A landscape with many valleys, sampled at points; each row gives a point and its height.
A ball rolls from a point to the lowest of its 2 nearest points, and stops where none of them is lower. Distance is the straight distance between rows; heights are no part of it.
gud (h 4.52): [117 156 134 101 134 129 121 118 124 145  87 163 132  86 190  94 109 122
 204 113 119 116 106 120 107 101 192  87 141 133 182 114 120 122 166  91
 112 159 153 131 155 151 126 107 129 130 157 126  84 167  85 131]
tid (h 2.42): [ 99 126 149 187 168  89 146 157 164 106 139 139 123 120  88 154 164 106
 104 130 163  45 124 120 160 168 107 173 155 109  86 136 142 137 110 164
 160  99 135 130 104 143 113 115 163 110 112 113 131 151 190  96]
gis (h 2.33): [160 109 124 109 127 160 136 148 133 146 139 174 177 116 150 185 111 151
  81 101 110 102 170 128 126  70  71  87  95 102 171 101 135 105 113 121
 136 170 106 133 118 149 145 116 182 131  92 100 108 144 125 142]
sema (h 2.79): [114 129 103 119 118 108 145 160 171 123 105 118 138 126 101 130 145 154
  69 155 132  86 116 126 135 121  71 136 136 108 113 136 164 152 117 146
 174 107 152 126 109 138  93 142 139 103  93  70 179 128 150 117]
Mog (h 4.32): [160 137 161  85 123 158 109 114 143 169 104 163 192 130 173 117  51 135
 151 141 104 173 162 120 100 118 189  86 102 130 176  98 127 138 129  60
  91 160 104 134 175 130 130 117 108 181 157 146  75 131  83 126]
bamob (h 5.58): [119 134 123 122 126 118 126  93 109 141 106  88 112 118 164  87  84 152
 156 162  71 169 110 152 104 139 156 123 141 120 128 160 118 140 172 114
 132 112 127 130 153  89 132 113  76 142 127 129 149 111 111 133]
didif (h 3.10): [ 88 177 203 115 163 147 109 144 129 140 147 157 118  80 110 195 148  98
 178  58 122  89 132 124 109  56 122 112 154  88 171 186 115  62 208  79
 140  94 159 124 162 148  62  88 200 147 142 102 118 136 174 101]
monag (h 3.79): [102  98  55 135 100 101 153 193 155 105 146 146  93 154 109  90 122 156
  72 126 168  87  92 138 207 130 146  95  83 119  66 118 125 130  58 106
 138 177 125 110 126 133 165 119  94 135 184 146 130 126 140 111]
Vokav (h 1.43): [109 169 168 160 183 148 123  85 102 141 152 110 112  91 107 132 137 100
 204  75  92 125 135 107  73 137 178 128 172 120 150 114 101 116 179 117
 135 102 141 167 124 143 161 128 170 126 118 134  92 158 126 150]
nar (h 4.29): [120 146  88 145 105 119 135 127 110 148 149 136 104 131 112 106 167  83
 134  78 174 129 108 112 157 183 138 169 123 131  95 143 122  78 104 134
 133 129 100 132  99 125 140 128 104 105 158 193 150 146 132 127]
kekub (h 3.26): [ 91 166 151 129 154 120 116 129  86 110 165 145 119  99 110 135 156  95
 184  66 132 112  99 116 100 104 163 124 156 128 144 150 104  35 192 108
 142  90 132  93 156 134 117 156 152 147 172 144 122 152 149 120]
tabov (h 5.24): [177 124 156 164 167 110 134  80 104 128 148 110 151 137  90 121 119 135
  92 121  77 173 179 125  97 137 138 117 129  94 127 126 129 138 150 131
 143  99 121 153 122  95 125 133 135 121  80 138  94 162 126 142]
Rodu (h 3.50): [113 137 109  97 146  94 110 124 135  91 122 108 122 122  97  78 142 186
 128 176 126 139 107  99 123 128 123 170 156 111 118 156 165 162 164 109
 131 107 167 110 150 146  89 152 111 137 129  86 172  95 124 123]
Nof (h 1.40): [ 94 101  66 156 112 137 151 137 109  72  93 132  91 104 135 156 156 121
 128 146 179  79  50 114 166 109 126 106 144 147  98 100 124  93 140 175
 122 121 128  94 129 159 136 120 125 132 167 118 145 101 153 119]
kan (h 4.27): [ 86 141 124  93 119 140 114 157 143 120 118 159 148 105 178  99 109 132
 197 143 118  76 119 136 147 111 167  99 120 122 151 101 121 182 118 117
 123 186 146 149 165 177 137  97 164 154 165 123  93 158  89 125]
zuza (h 1.37): [ 78 121 142 168 128 166 139 141 130 129 143 111  88 101 179 185 126  77
 180 137 171  41  89 155 174 138 149 106 150 136 100 116 117 112 105 140
 122 157 134 129 106 164 151 102 150 126 158 120 116 120 172 117]
kol (h 1.90): [137 108 126 135 130 105 114 132 154 159 100 113 158 176  76 126 159 143
  41 157 151 129 154 122 133 109  76 165 113 159 140 120 208 157  56 162
 132 140 112 123 104 155 125 175 114  91 108 137 158 123 128 126]
Lepo (h 3.38): [126  74  76 134 121 123 139 135 154 114 156 114 131 128  68 123 171 145
  61 150 132 142 105 127 174 178  98 144 155 139  56 131 163 104  97 137
 171  51 121 119  70  98 145 131 136 124  92 101 189 113 133 115]
Vip (h 2.29): [128  55  81 142 116 150 116 187 132  86  79  95 120 141 140 159 163 150
  57 191 215  79  98 128 181 109  66 159 149 151 113 108 181 114  84 177
 127 117 110  85 104 189 120 139 137 103 144 113 126 109 124  80]
muk (h 4.15): [192 138 141  85 140 150  92 118 134 188  96 138 177 118 150  85  91 129
 193 140  93 207 168 102  72 145 184 105  63 162 173  61 129 172  93  75
  83 146 114 144 146 120 137 142 114 147 158 144  72 111  30 155]
rogo (h 3.53): [145 111 169 150 158 147 126 144 117  81 128 111 144 156 130 165 164 169
  96 199 162 105 125 114 137 127  98 156 159 124 126 113 127 179 170 165
 139  88 169 127 141 171  83 150 159 115  93  74 136 125 148  89]
Gopa (h 3.17): [199 156 180  77  62 195 120 162 146 175 142 165 195 125 127 178 124 135
 151 104 129 163 138 133 106 127 147 124  71 107 200 105  94 122 123  93
 135 161 111 137 176 151 113 123 126 161 193 124 102 131 101 137]
Desa (h 4.06): [125  76 110 111  47 176 152 151 161 172 149 100 126 140 135 187  74 132
  71 156  88 151 150 169 129 118  49  94 111 128 128 114 103 164  40 121
 145 187 111 143  69 105 170  72 166 135  54 143 122 110  86 116]
lusu (h 2.13): [104 114 110 177 199  52 128 147 157 123 128 130 133 129 100 123 111 120
  66 105 178  78 131 113 140 125  78 163 183 135  81 138 184 123  95 157
 147 111 112 135  82 144 104 136 121 102 107 110 107 151 183 116]
kedor (h 1.35): [133 134 122 176 189  96 125  86  95 136 142 101  99  98 135 102 123 100
 198 122  80 118 145 129  70 143 164 107 145 130 108 128 108 138 172 157
 115 114 130 156 126  99 155 135 142 116 107 126  81 143 134 163]
gat (h 3.43): [143 143 155  88 103 174 118 151 139 138 134 139 159 135 146 162  99 140
 148 106 143 134 145 124 143 123 118 146 120 102 165 134 102 144 121  96
 110 180 114 134 161 158 113 121 152 171 138 136  99 133  98 131]
venag (h 5.27): [108 131 148 139 116 139 159 100  84 127  86 104  72  90 194 140  77 123
 166 145  85 136  67 159 123  87 140  99 150 128 144 126 105 108 184 144
  96 135 137 113 136 109 124 108  69 118 119 119 138 102 124 135]
lazot (h 3.89): [181  86 120 144 102 120 120  87 119 128 157 133 128 173  61 163 209  95
  86 109 169 173 151 109 140 168  70 170 125 159  85 110 118 109 111 178
 130  61  84 132  76 100 161 137 150  89 103 165 186 128 108 125]
gek (h 3.69): [128 116 158  90 124 159 102 163 158 135 118 140 172 137 143 163 100 174
  89 153 152 127 153 117 152  78  61 149 115  93 161 144 134 185  93 108
 114 180 132 140 139 172 101 131 158 152 107  95 139 112 114 122]
kunir (h 3.28): [170 161 197  95  78 156 132 110 120 133 160 119 113 150  87 119 158  96
 225 100 130 169 143 142  93 197 148 181 104 106 129 133  78 159 142 154
 113 159 123 144 147 106 137 133 131 153 145 160 153  80  99 162]
vedag (h 2.86): [138 160  90 104 159  95  79 127 130 180  92 133 137  88 141  56  99 148
 121  94  88 167 182  93 102 148 156 122 139 134 154 154 161 113 129  87
 139 111 132 136 125 111 114 148 116 125 140 141 104 143  95 144]
Sim (h 3.81): [134 151 184 151 132 134 135  88 109 130 157  85  88 127 122 143 176 132
 186 167 110 153 129 135 101 173 154 144 151 111 108 154 104 143 193 140
 144  62 164 147 152  95 124 118 131 120 109 130 179 117 136 122]
luvo (h 2.78): [109 144 199 169 167 125 138 136 145 132 169 102 129 143  93 182 205 115
 126 148 157 100 130 101 162 182 132 159 176 119  88 143 125 158 146 142
 168  47 160 130 125 146 103 139 170 103  95  83 155 127 177  94]
sevo (h 2.23): [171 133 101 129 134 100 123 127 129 144 128 144 173 151  91  99 167 149
  77 144 128 159 164 112 118 132 101 136 126 141 159 129 178 153 110 136
 135  89 114 122 125 124 113 164 107 102 111 103 135 155 109 106]
Luve (h 3.16): [177 128 104  84 157 139  71 111 101 139 120 148 184 100 137  80  90 170
  94 113 118 185 171  99 117 131 149 142 151 139 148 155 121 107 144  59
 126 105 136 120 130 116 110 137 108 155 136 121 110 141 106 104]
veg (h 3.90): [142 102 123 102  82 155 116 154 164 163 119 133 152 142 129 154  59 171
  66 116 127 149 152 138 141  97  39 134 104 119 151 140 118 158  70 112
 130 199  99 138 103 125 120 104 144 124  81 120 128 104  97 139]
kikiv (h 6.74): [131 105  96 145 153 101 137 107 136 121 100  70  92 171 116 110 109 147
  52 167  94 169 128 124  98 110  80 147 136 161 109 147 187 122 117 178
 126  70 141  95 112  81 101 137 109 120  70 131 152 100 137 141]
ruzun (h 4.03): [ 58 149 106 105 166  85 111 160 165 107 114 143 124 146 108  59 111 131
 100  85 157 104 112 103 155 117 116 173 162 116 116 150 174 128  83  89
 146 146 128 117 142 156 101 171  94 123 171 148 125 107 147 131]
ketob (h 2.73): [ 79 131 112 131 123 132 131 156 121 111 125 114  83 139 132 123 171 127
 167 129 164  67  88 118 161 176  95 187 126 112 117 157 114 175 103 135
 148 173 154 137 140 183 132 137 146 125 141 138 154  95 133 124]
zal (h 4.22): [ 77 130 108 148 183  62 105 132 172 132  94 102 113 138 135  45  65 139
  63 119 129 131 143 116 131  97  74 157 179 141 117 178 187 147  87 107
 146 134 147 134 138 123 102 155  89 111 118 134 113 128 141 144]
Buz (h 2.69): [126  76 128 138 114 159 124 162 147 115  78  85 145 139 148 192 114 152
  39 210 164 106 127 152 194  90  64 146 153 133 145 124 145 145  79 182
 121 142 131 101  86 155  97 150 146 103  92 110 116 112 148  82]
nede (h 3.78): [145 154 125 120 134 133 136 126 108 141 159 169 169 118 121 150 155 111
 139  90 148 126 140 104 111 128 144 140 141 116 138 114 115 112 136 107
 147 119 101 131 110 148 129 137 146 110 141 127 118 173 140 102]
Fem (h 3.15): [136 149 161 165 123 145 154 134 147 143 148 123 124 130 127 176 127 122
  96 134  89 105 142 151 128 126 113 126 120 105 130 150 142 128 130 129
 152 113 121 122 117 109 119 109 165 136  71 116 157 130 158 141]
gedi (h 1.85): [107 121  89 141 181  58 133 194 166 103  87 142 150 142  89 102 143 123
  30 136 191  71 120  99 160  93  98 146 119 148  97 114 201 117  81 157
 140 113 117 112 100 146  93 164  79 110 148 108 116 146 195 110]
kif (h 2.63): [168 127 138  80  91 167 138 168 135 166 145 170 209 127 145 195 109 153
  84 110  92 127 166 158 137  63 107  84  45 139 186  92 133  80  80  93
 127 180 121  91 130 139 121 127 166 148 145 111 111 153 124 115]
semus (h 2.34): [168 141 160 110 141 132 119  46 105 140 136 103 115 115 127 106 102  91
 204  69  59 172 172 152  66 138 183 112 146 108 141 114  63 132 182 143
 101 158 112 186 155  72 138 112 103 129 145 152  90 114 102 178]
buk (h 1.61): [131 131 113 144 168  66 116 176 163 126  86 150 163 145 135 108 149 134
  65 172 144  91 135  92 139  83 116 151  92 148 147 103 205 159  75 141
 137 145 140 111 114 137  98 172 105 106 132 106 118 131 148 107]
geg (h 5.03): [141 145 143 167 193 121 124  88 135 174 117  95 131 131 120 120  81 161
  84  90 108 152 195 115 122 134  96 143 144 101 144 142 134 162 125 110
 134 112 136 196 111  98 141  98 172 123  44 138  84 156 132 133]
keran (h 2.48): [ 86 139 140 141 187 104  97 100 111 131 122 114  99 113 162  23  90 135
 193 138  74 161 142 137  99 158 181 125 167 102 104 153 141 135 154 101
 103 122 164 152 152 108 159 158  94 150 175 138  72 119 106 154]
guki (h 4.25): [154  74 111 118  65 198 152  94 133 167 175  87 106 146  93 163 113 124
  96 152  89 191 143 167 130 156  63 110 104 158 129 106 115 135  43 133
 153 125  98 142  62  82 175 105 135 116  55 152 137 100  82 122]
guna (h 5.49): [157 115 157 139 188  93 114  81 105  98 121 103 140 156 127  97  86 160
  93 159  80 142 161 133  85 102 123 122 120  99 125 146 120 181 176 144
 113 104 138 148 134  89 109 129 140 147  44 105 118 126 115 138]
Nani (h 4.10): [178 121  98 143  92 126 113 108 102 149 162 133 131 175  81 110 177 102
 137  97 169 177 144 134 132 203 113 171 120 146 108 114 130 112  88 160
 108 122  69 139 100 112 172 149 135 109 132 187 156 149  90 137]
bepo (h 4.68): [107 133 100 174 147 102 141  90 131 169 114 109  90 103 164 118 102  94
 107  97 114 147 151 142 121 151 132 143 157 141 112 157 145 112 110 130
 135 114 121 154  88  87 127 115 123  90  91 174 125 137 119 152]
poz (h 3.52): [184 125 127 107 121 148  94 130 120 149 144 163 189 122 134 136 132 133
 125 127 136 160 156 108 120 110 171 108 146 163 174 116 132  77 153  78
 128 105 115 134 131 145 112 140 126 127 154 122  94 176 121  86]
ruvo (h 2.85): [186 135 174 111 104 140 122  57 107 118 138  84 106 162 124 113 137 116
 198 126 106 194 142 147  63 149 151 136 112 113 147 123  83 181 170 156
  81 164  91 149 154  91 151 106 105 140 109 135 131  86  88 191]
kepap (h 4.83): [127 125  90 158 164 127 132  97 139 186 116  86 115 105 147 111  67 128
  60  92  76 159 187 123  99 135 107 124 152 150 131 148 153 123  78 105
 162 105 131 166  60  77 145 100 164  97  40 145 103 124 119 146]
serim (h 2.93): [123 137 179 133 184  83  91  93  98 100 115 139 135 147 125  42 129 151
 201 158  98 163 137 105 101 148 210 134 133 122 124 143 102 179 161 122
  89 129 144 146 167 106 145 161 101 154 153 138  88 134  90 145]
seson (h 3.51): [171 138 178 157 137 114 164 127 113 115 165 121 124 122 101 182 176 107
 103 125  91 130 142 143  95 122 129 126 117 129 120 124  99 130 189 177
 158  62 136 135 120  94 114 121 148  99  83  97 168 161 180 122]
zunu (h 3.96): [176 142 121  95  99 171 100 141 126 185 130 139 171 143 110  80 113 144
 169 120 100 195 160 109 104 171 139 140  95 139 184 102 156 137  89  92
 128 138 118 136 142 136 138 149 110 126 150 139 108 134  78 137]
Lito (h 4.23): [119 104  76 166 114  99 141 187 120 147 155 157 133 150 134 120 150 101
 105  94 210  49 133 134 183 148  98 143 128 109 100 102 158  85  62 123
 142 120  80 125  73 159 156 127 131 102 165 174 123 155 176  96]
lela (h 1.89): [109  94  87 173 149 135 132 157 112  71  94 103  90 141 132 153 168 116
 107 148 207  60 105 107 184 146  90 169 165 152  91 111 132 103 114 168
 117 106 114  93  96 181 122 152 135 132 141 145 140  96 163 117]
degum (h 3.59): [150 128  99 136 100 129 138 106 123 127 172 156 116 130  99 118 170  99
 176 113 119 102 113 130 125 174 172 104 103 125  90  93  98 144 113 148
 131 147 100 158 104 120 191 129 136 123 132 117 133 159 129 148]
Zimaz (h 0.80): [ 91 116 100 154 113 150 164 144 106 101  81 136 102  86 196 165 118 110
 155 135 168  61  70 155 166  77 155  72 140 133 128 119 138  95 150 138
 102 168 147  98 139 151 138 107 125 136 177 114  99 133 161 115]
dalo (h 3.91): [124 102  69 124  89 134 110  73 117 114 171 118 106 131 119  75 139 109
 190 151 141 137 117 142 108 187 182 121 134 160  84  92 125 140 121 122
 118 149 115 162 108 123 203 124  90 120 167 126 112 153 106 140]
sizub (h 1.91): [128 159 155 114 152 155 133  61 137 166 175 116 122  92  98 123 134  82
 218  58  96 144 160 142  77 162 203 117 143 116 128 121  99 116 168 106
 121 140 114 180 126 103 175 115 133 146 151 154  69 162 101 163]
lida (h 3.49): [165 112 172 131 113 132 145 127 122  95 109 100 141 135 141 200 132 149
  54 144  80 112 140 151 122  66  90 111  95 110 136 135 109 139 166 158
 117 123 116  99 130 115  90 114 143 123  67 107 159 100 152 120]
mevik (h 4.08): [ 80 157 120 120 117 114 118 179 163 137 123 169 121 145 160  65  84 122
 176 120 128  95 147 129 147 127 165  98  87 108 139 129 111 184  81  79
 116 198 143 163 165 157 137  99 110 149 186 160  83 148 112 158]
lir (h 3.18): [126 132 138 168 120 146 122 129 107  93 149 109 129 169 111 179 223 134
 113 181 196 117 122 107 159 176 109 171 173 150 101 126 149 140 133 174
 137  65 158 120 122 182 110 155 148  99 138 103 148 132 173  77]
pud (h 2.92): [114 130  73 124 151  88 128 141 120 126 100 189 144 110 144  94  92 134
 115 111 133 126 101 116 135 107 160 101  86 143 134 106 128 103 120 105
 123 133 130  93 133 114 108 151 100 138 157 128 124 133 141 125]
tez (h 1.25): [130 121 149 106 113 163 131 155 129  94  91 130 155  95 187 183 106 140
 161 155 134  74 123 149 127  35 138  69  95 112 155 115  95 132 169 109
 109 170 150  95 155 163 112 104 176 135 121  81 114 121 123 128]
mut (h 3.27): [116  99  71 150 122  93 156 147 117  84 156 167 110 133 115  88 123 132
 126 141 137  94 110 138 139 152 158 105 116 113  79 111 103 139 134 135
 141 148 115 125 113 121 152 111 111 135 113 113 120 162 152 122]
takil (h 3.35): [145 154 182 138 137 109 127  88  89 107 138 131 124 153 136 114 167 132
 186 173 100 171 137 116  84 138 192 121 134 117 130 135 108 158 196 157
 128  88 138 148 172 115 126 156 104 128 157 112 111 148 118 132]
Tuz (h 4.24): [141  93  68 100  66 183 121 118 129 149 173 126 130 127 130 116 133 132
 160 167 122 161  99 133 137 163 128  86 126 161 118  93 139 132 107 101
 124 154 115 141 109 141 176 107 110 119 137 126 135 142  87 128]
kat (h 2.32): [126 164 193 102 128 128 146 136 125 135 107 149 113  97 166 140  99 131
 148 123  95 129 120 141 107  76 126 104 138  76 149 187  77 124 207  96
 113 125 128 128 172 128  65  70 137 160 112 112 147 118 141 132]
vivu (h 3.56): [162 185 160 103 112 141 133 131 136 167 160 125 153 152  71 131 163 131
 155  77 114 185 160 134  93 169 127 175  85  95 162 140 103 126 141 117
 144 135 119 139 151 125  97 141 146 160 142 149 148 130 106 158]
fis (h 4.48): [ 93 139 122 171 149  89 137 119  96 129  96 144  79 134 148 116 119  80
 133 103 154 117  93 140 141 156 141 143 163 144  95 144 125  91 128 161
 140 128 119 129 122 106 148 130  89 108 136 183 119 117 155 141]
dez (h 3.09): [ 91 134  93 131  97 101 167 134 158 119 121 126 119 114  72 109 159 156
  72 132 131 123 104 125 175 164 129 138 127 105  68 158 145 131 139 133
 170  81 147 124 113 113 133 131 107 113 136 118 192 133 146 107]
zis (h 3.57): [ 89  69  52 151  89 110 150 147 139  72 152 127  89 147 100  87 125 149
  86 175 170 101  80 125 193 171 160 117 119 126  42 106 119 151  78 156
 144 149 134 130 116 129 171 123 120 152 145 122 164 122 139 101]
sogu (h 1.88): [ 97  91 131 178 112 165 137 124 135 133 148 103  74 131 147 199 134  86
 182 150 181  90 126 126 164 173 109 161 148 158 116 118 116 150  92 134
 104 141 133 154  80 151 168 114 153 103 105 131 143  99 133 122]
dip (h 6.33): [142  91 112 113  62 140 155  63 123 103 159  67  85 164 104 127 141 148
 117 174 115 217 101 152 146 173 128 131 109 170  75 141 103 115 142 159
  93  85 125 100 120  64 173 108 105 140  95 156 208  78 106 140]
vak (h 2.91): [ 98 158 107 127 164  95 130 127 127  98 119 169 117  94 106 118 150 140
 137  64 142 107  69 109 126 110 148 148 163 121 112 159 132  66 159 125
 148  93 148  85 134 126 106 153 118 138 170 132 146 128 168 134]
Bidet (h 2.30): [ 80 105 129 173 136 124 143 143 128 119 118  92  42 143 154 144 123  99
 157 152 141  86 110 130 160 140  81 164 149 145 120 137  85 183 111 161
 123 158 159 141  98 138 132 128 147 109  92 132 161 100 128 168]
Tiru (h 4.99): [110 131 152 106  98 137 138  99 119 119  84 135  91 119 182 143  96  99
 190 114 116 122  98 156 116  95 133  79 156 134 148  93  91 114 177 156
  85 213 115 124 136 122 135 117  73 129 160 136 105 114 113 160]
naf (h 3.11): [ 98 131 115 119 124 102 115 140 137 103 122 130 111 155  92  95 153 159
 152 178 146 100 107 108 150 159 105 172 146 100 120 139 127 221 114 127
 155 123 166 137 162 175 116 145 138 126 123 104 149 134 119 126]
losob (h 3.66): [156  85 130 127  96 132 143 126 154 108 151 119 171 181  56 174 215 122
  26 140 165 168 135 141 157 154  47 148 145 144  79 130 147 107 111 171
 143  60 118 124  81 106 138 128 122  97  97 127 191 132 136  99]
pive (h 5.87): [114 106 126 119  98 122 140  82 101 102 129 103  86 162 128  84  89 141
 133 167 100 174  80 150 133 159 174 105 121 133  78 138 120 110 139 136
  93 144 121 104 169  85 158 141  57 147 161 128 157  97 113 141]
diri (h 6.56): [129  91 128 152 105 145 140  69 115 110 141  61  88 169 122 146 122 134
  68 203  91 194 114 149 115 148 117 117 148 181 103 147 157 130 116 164
 106  63 121 107 107  73 145 110 118 127  63 164 152  87 126 118]
kunup (h 4.51): [142  90  86  91  46 185 134  77 135 162 154  90 106 115 129 137  90 137
 143 176  93 206 108 165 117 174 112  94 134 173 117 108 118 125  96 109
 140 118  88 139  91  78 176  92 107 136  99 134 135 128  70 119]
Tida (h 4.50): [146 141 148  90 117 162 111 169 166 186 139 168 202 124 156 137 110 131
 154 121 105 135 154 106 121  86 173  63  66 142 207  65 160 119 114  35
 109 144 128 126 154 167 130 108 146 152 147 127  64 167  88 109]
mur (h 1.87): [121 136 168  71  93 152 151 154 138 141 100 133 130  90 186 136  75 145
 173 135 117  99 131 162 130  56 124  67  80  90 178 153  69 139 165 104
 103 181 126 114 184 127 115  43 139 162 119 119 139 112 107 146]
bizir (h 3.82): [ 92 163  95  99 167  88 106 142 127 107  96 147 116 143  91  51 133 153
 135 129 148 146  93  77 135 125 150 165 121 123 132 141 143 149 127 109
 140 129 158 100 156 130 117 177  72 141 193 143 145  96 119 131]
tavok (h 4.04): [147 134  94 147 107 128 125 171  99 104 151 175 156 118 127 151 192  95
 132 101 186  61 124 136 146 124 122 133 114 128 133  97 117  72 106 144
 148 127  94 136 108 186 148 126 170  90 180 137 115 160 163  99]
kuzek (h 1.86): [122 113 114 112 106 152 119 145 130  97 148 168 141  95 169 196  91 133
 125  99 136  90 139 153 132  87 118  85 111 124 153 139  99  93 133 113
 127 160 135 104 134 139 126  84 185 135 116  96 116 139 156 131]
Nidap (h 6.12): [119 118 138 128  99 127 156  74 106 104 139  78  87 131 129 136 137 112
 139 132  90 174  72 150 122 154 157 121 131 148  69 142 108  83 173 154
 105  81 121 102 126  56 149 110  80 150 138 154 197  76 131 153]
niz (h 3.75): [187 178 167  84 108 170 120 130 129 174 139 121 171 127  71  98 139 152
 190 102 126 216 178  88  66 161 135 166  96 115 201 112 117 163 136 114
 135 126 119 171 157 150 112 129 151 136 134 147 105 123  71 155]
fola (h 3.39): [102 190 200 128 162 120 117 141 113 167 105 141 135  91 154 142 118 122
 176  82 104 115 138 112  91  64 141 114 177 122 199 149 138 101 194  90
 135 103 179 127 165 153  77 115 181 116 134 143 107 166 125 112]
laz (h 2.16): [ 98 139 107 116 168  85 113 182 160  91 104 174 169 113  99 139 141 119
  56  82 182  67 117 117 151  87  87 163 155 124 116 145 194  56 112 141
 134 101 109  88 130 161  86 153 112 115 172 117 130 137 201 101]
tovo (h 1.94): [ 93 126 133 174 168 122  98  60  99 144 177  77  79 120 125  73 113 119
 203 106  92 137 136 140  85 190 179 117 154 145  82 133 131 116 153 119
 114 125 143 166 118  89 197 155 100 134 156 148 105 134 131 165]
zin (h 3.86): [156 147 184 141 104 147 153 128 116 126 172 103 120 123  93 191 215 100
 142 152 106 150 120 134 107 170 163 145 101 119  82 135 100 127 177 142
 164  22 154 149 138  71 124 122 153 109 104 101 209 127 162 110]
Num (h 3.06): [114  99 128 168 159 130 139 139 133  93  99  91 131 140 158 142 100 152
  89 203 143  80 121 114 151  99  81 136 155 144 137 132 164 172 122 158
 104 136 159 102 116 159 106 144 148 111  80 107 111 106 152 107]
zalir (h 2.71): [ 93 166 211 105 173 101 132 133 117  97 122 188 114  79 142 126  99 114
 162  64 126  88 116 156 116  49 123 109 141  79 163 200  74  72 207 106
 132 122 145 100 189 114  68  96 150 156 127 124 122 125 163 125]
diz (h 2.53): [124 145 115 121 141 112 101 162 129  83  97 172 153 119 128 129 144 134
  72 115 170 114  97 111 144  94 148 140 133 142 138 134 151  72 147 119
 129 103 133  80 150 147  95 160 100 141 161 111 153 122 158 107]
fug (h 2.57): [133 114  76 116 143  84 106 125 117 139 108 135 124 132 121  77 109 152
  93 136  92 161 138 121 114 121 126 130 109 155 140 138 164 127 111 123
 141 121 136 126 123 104 131 165 104 125 118 133 139 134  97 141]
kimal (h 3.94): [ 83 137  78 142 105 106 149 179 153 126 141 153 104 142 149 110 105 109
 127 100 133  81 121 149 176 124 129  90  84 104 114 128 120 143  51 106
 135 204 118 122 159 133 133 114 103 141 170 166 125 126 140 145]
kopa (h 3.85): [164 100 147 114  91 136 135 119  95  74 109 135 125 134 156 184 129 143
  83 147 121 129 100 152 129  90 128 119  98 124 116 113  73 118 171 163
 108 137 115  98 145 121  96 147 122 136 142 102 147 113 153 132]
Fab (h 2.47): [142 148 109 126 140 101 140 165 127 113 120 150 152 113  89 149 198 124
  74  89 142  89 122 112 130 106  74 167 130 117 107 135 171  95 126 186
 163 102 133  95  96 146  89 164 126  95 136 107 160 154 170 127]
riret (h 2.90): [178 146 125  59  70 191 136 156 133 160 136 164 181 109 162 175  98 122
 154  89 119 127 160 138 119  85 144  71  49 153 193  90 103  93  93 102
 105 218  98 106 153 153 141 127 123 152 171 118  96 118 101 144]
viti (h 4.49): [128 148 162  69 174 138 104 135 159 143  91 143 173 128 201  95  56  99
 176 100  92 159 141  92 113  81 167  89  72 133 192  90 134 154 125  62
  62 196 146 132 168 129 111 138 112 173 135 135  73  91  94 149]
Boz (h 4.75): [109 157 150 142 136 148 149 119 102 149  98 138 110 103 193 141 107  93
 171 100 135 103 121 140 114 115 134 110 146 133 169 130 119 114 138 146
 121 183 133 145 133 160 131 117 137 119 124 149  78 128 122 132]

For each start below, name the point where the ball stops.
gek: tez
ruzun: Zimaz
muk: kedor
kepap: buk
Nidap: mut
Lito: buk
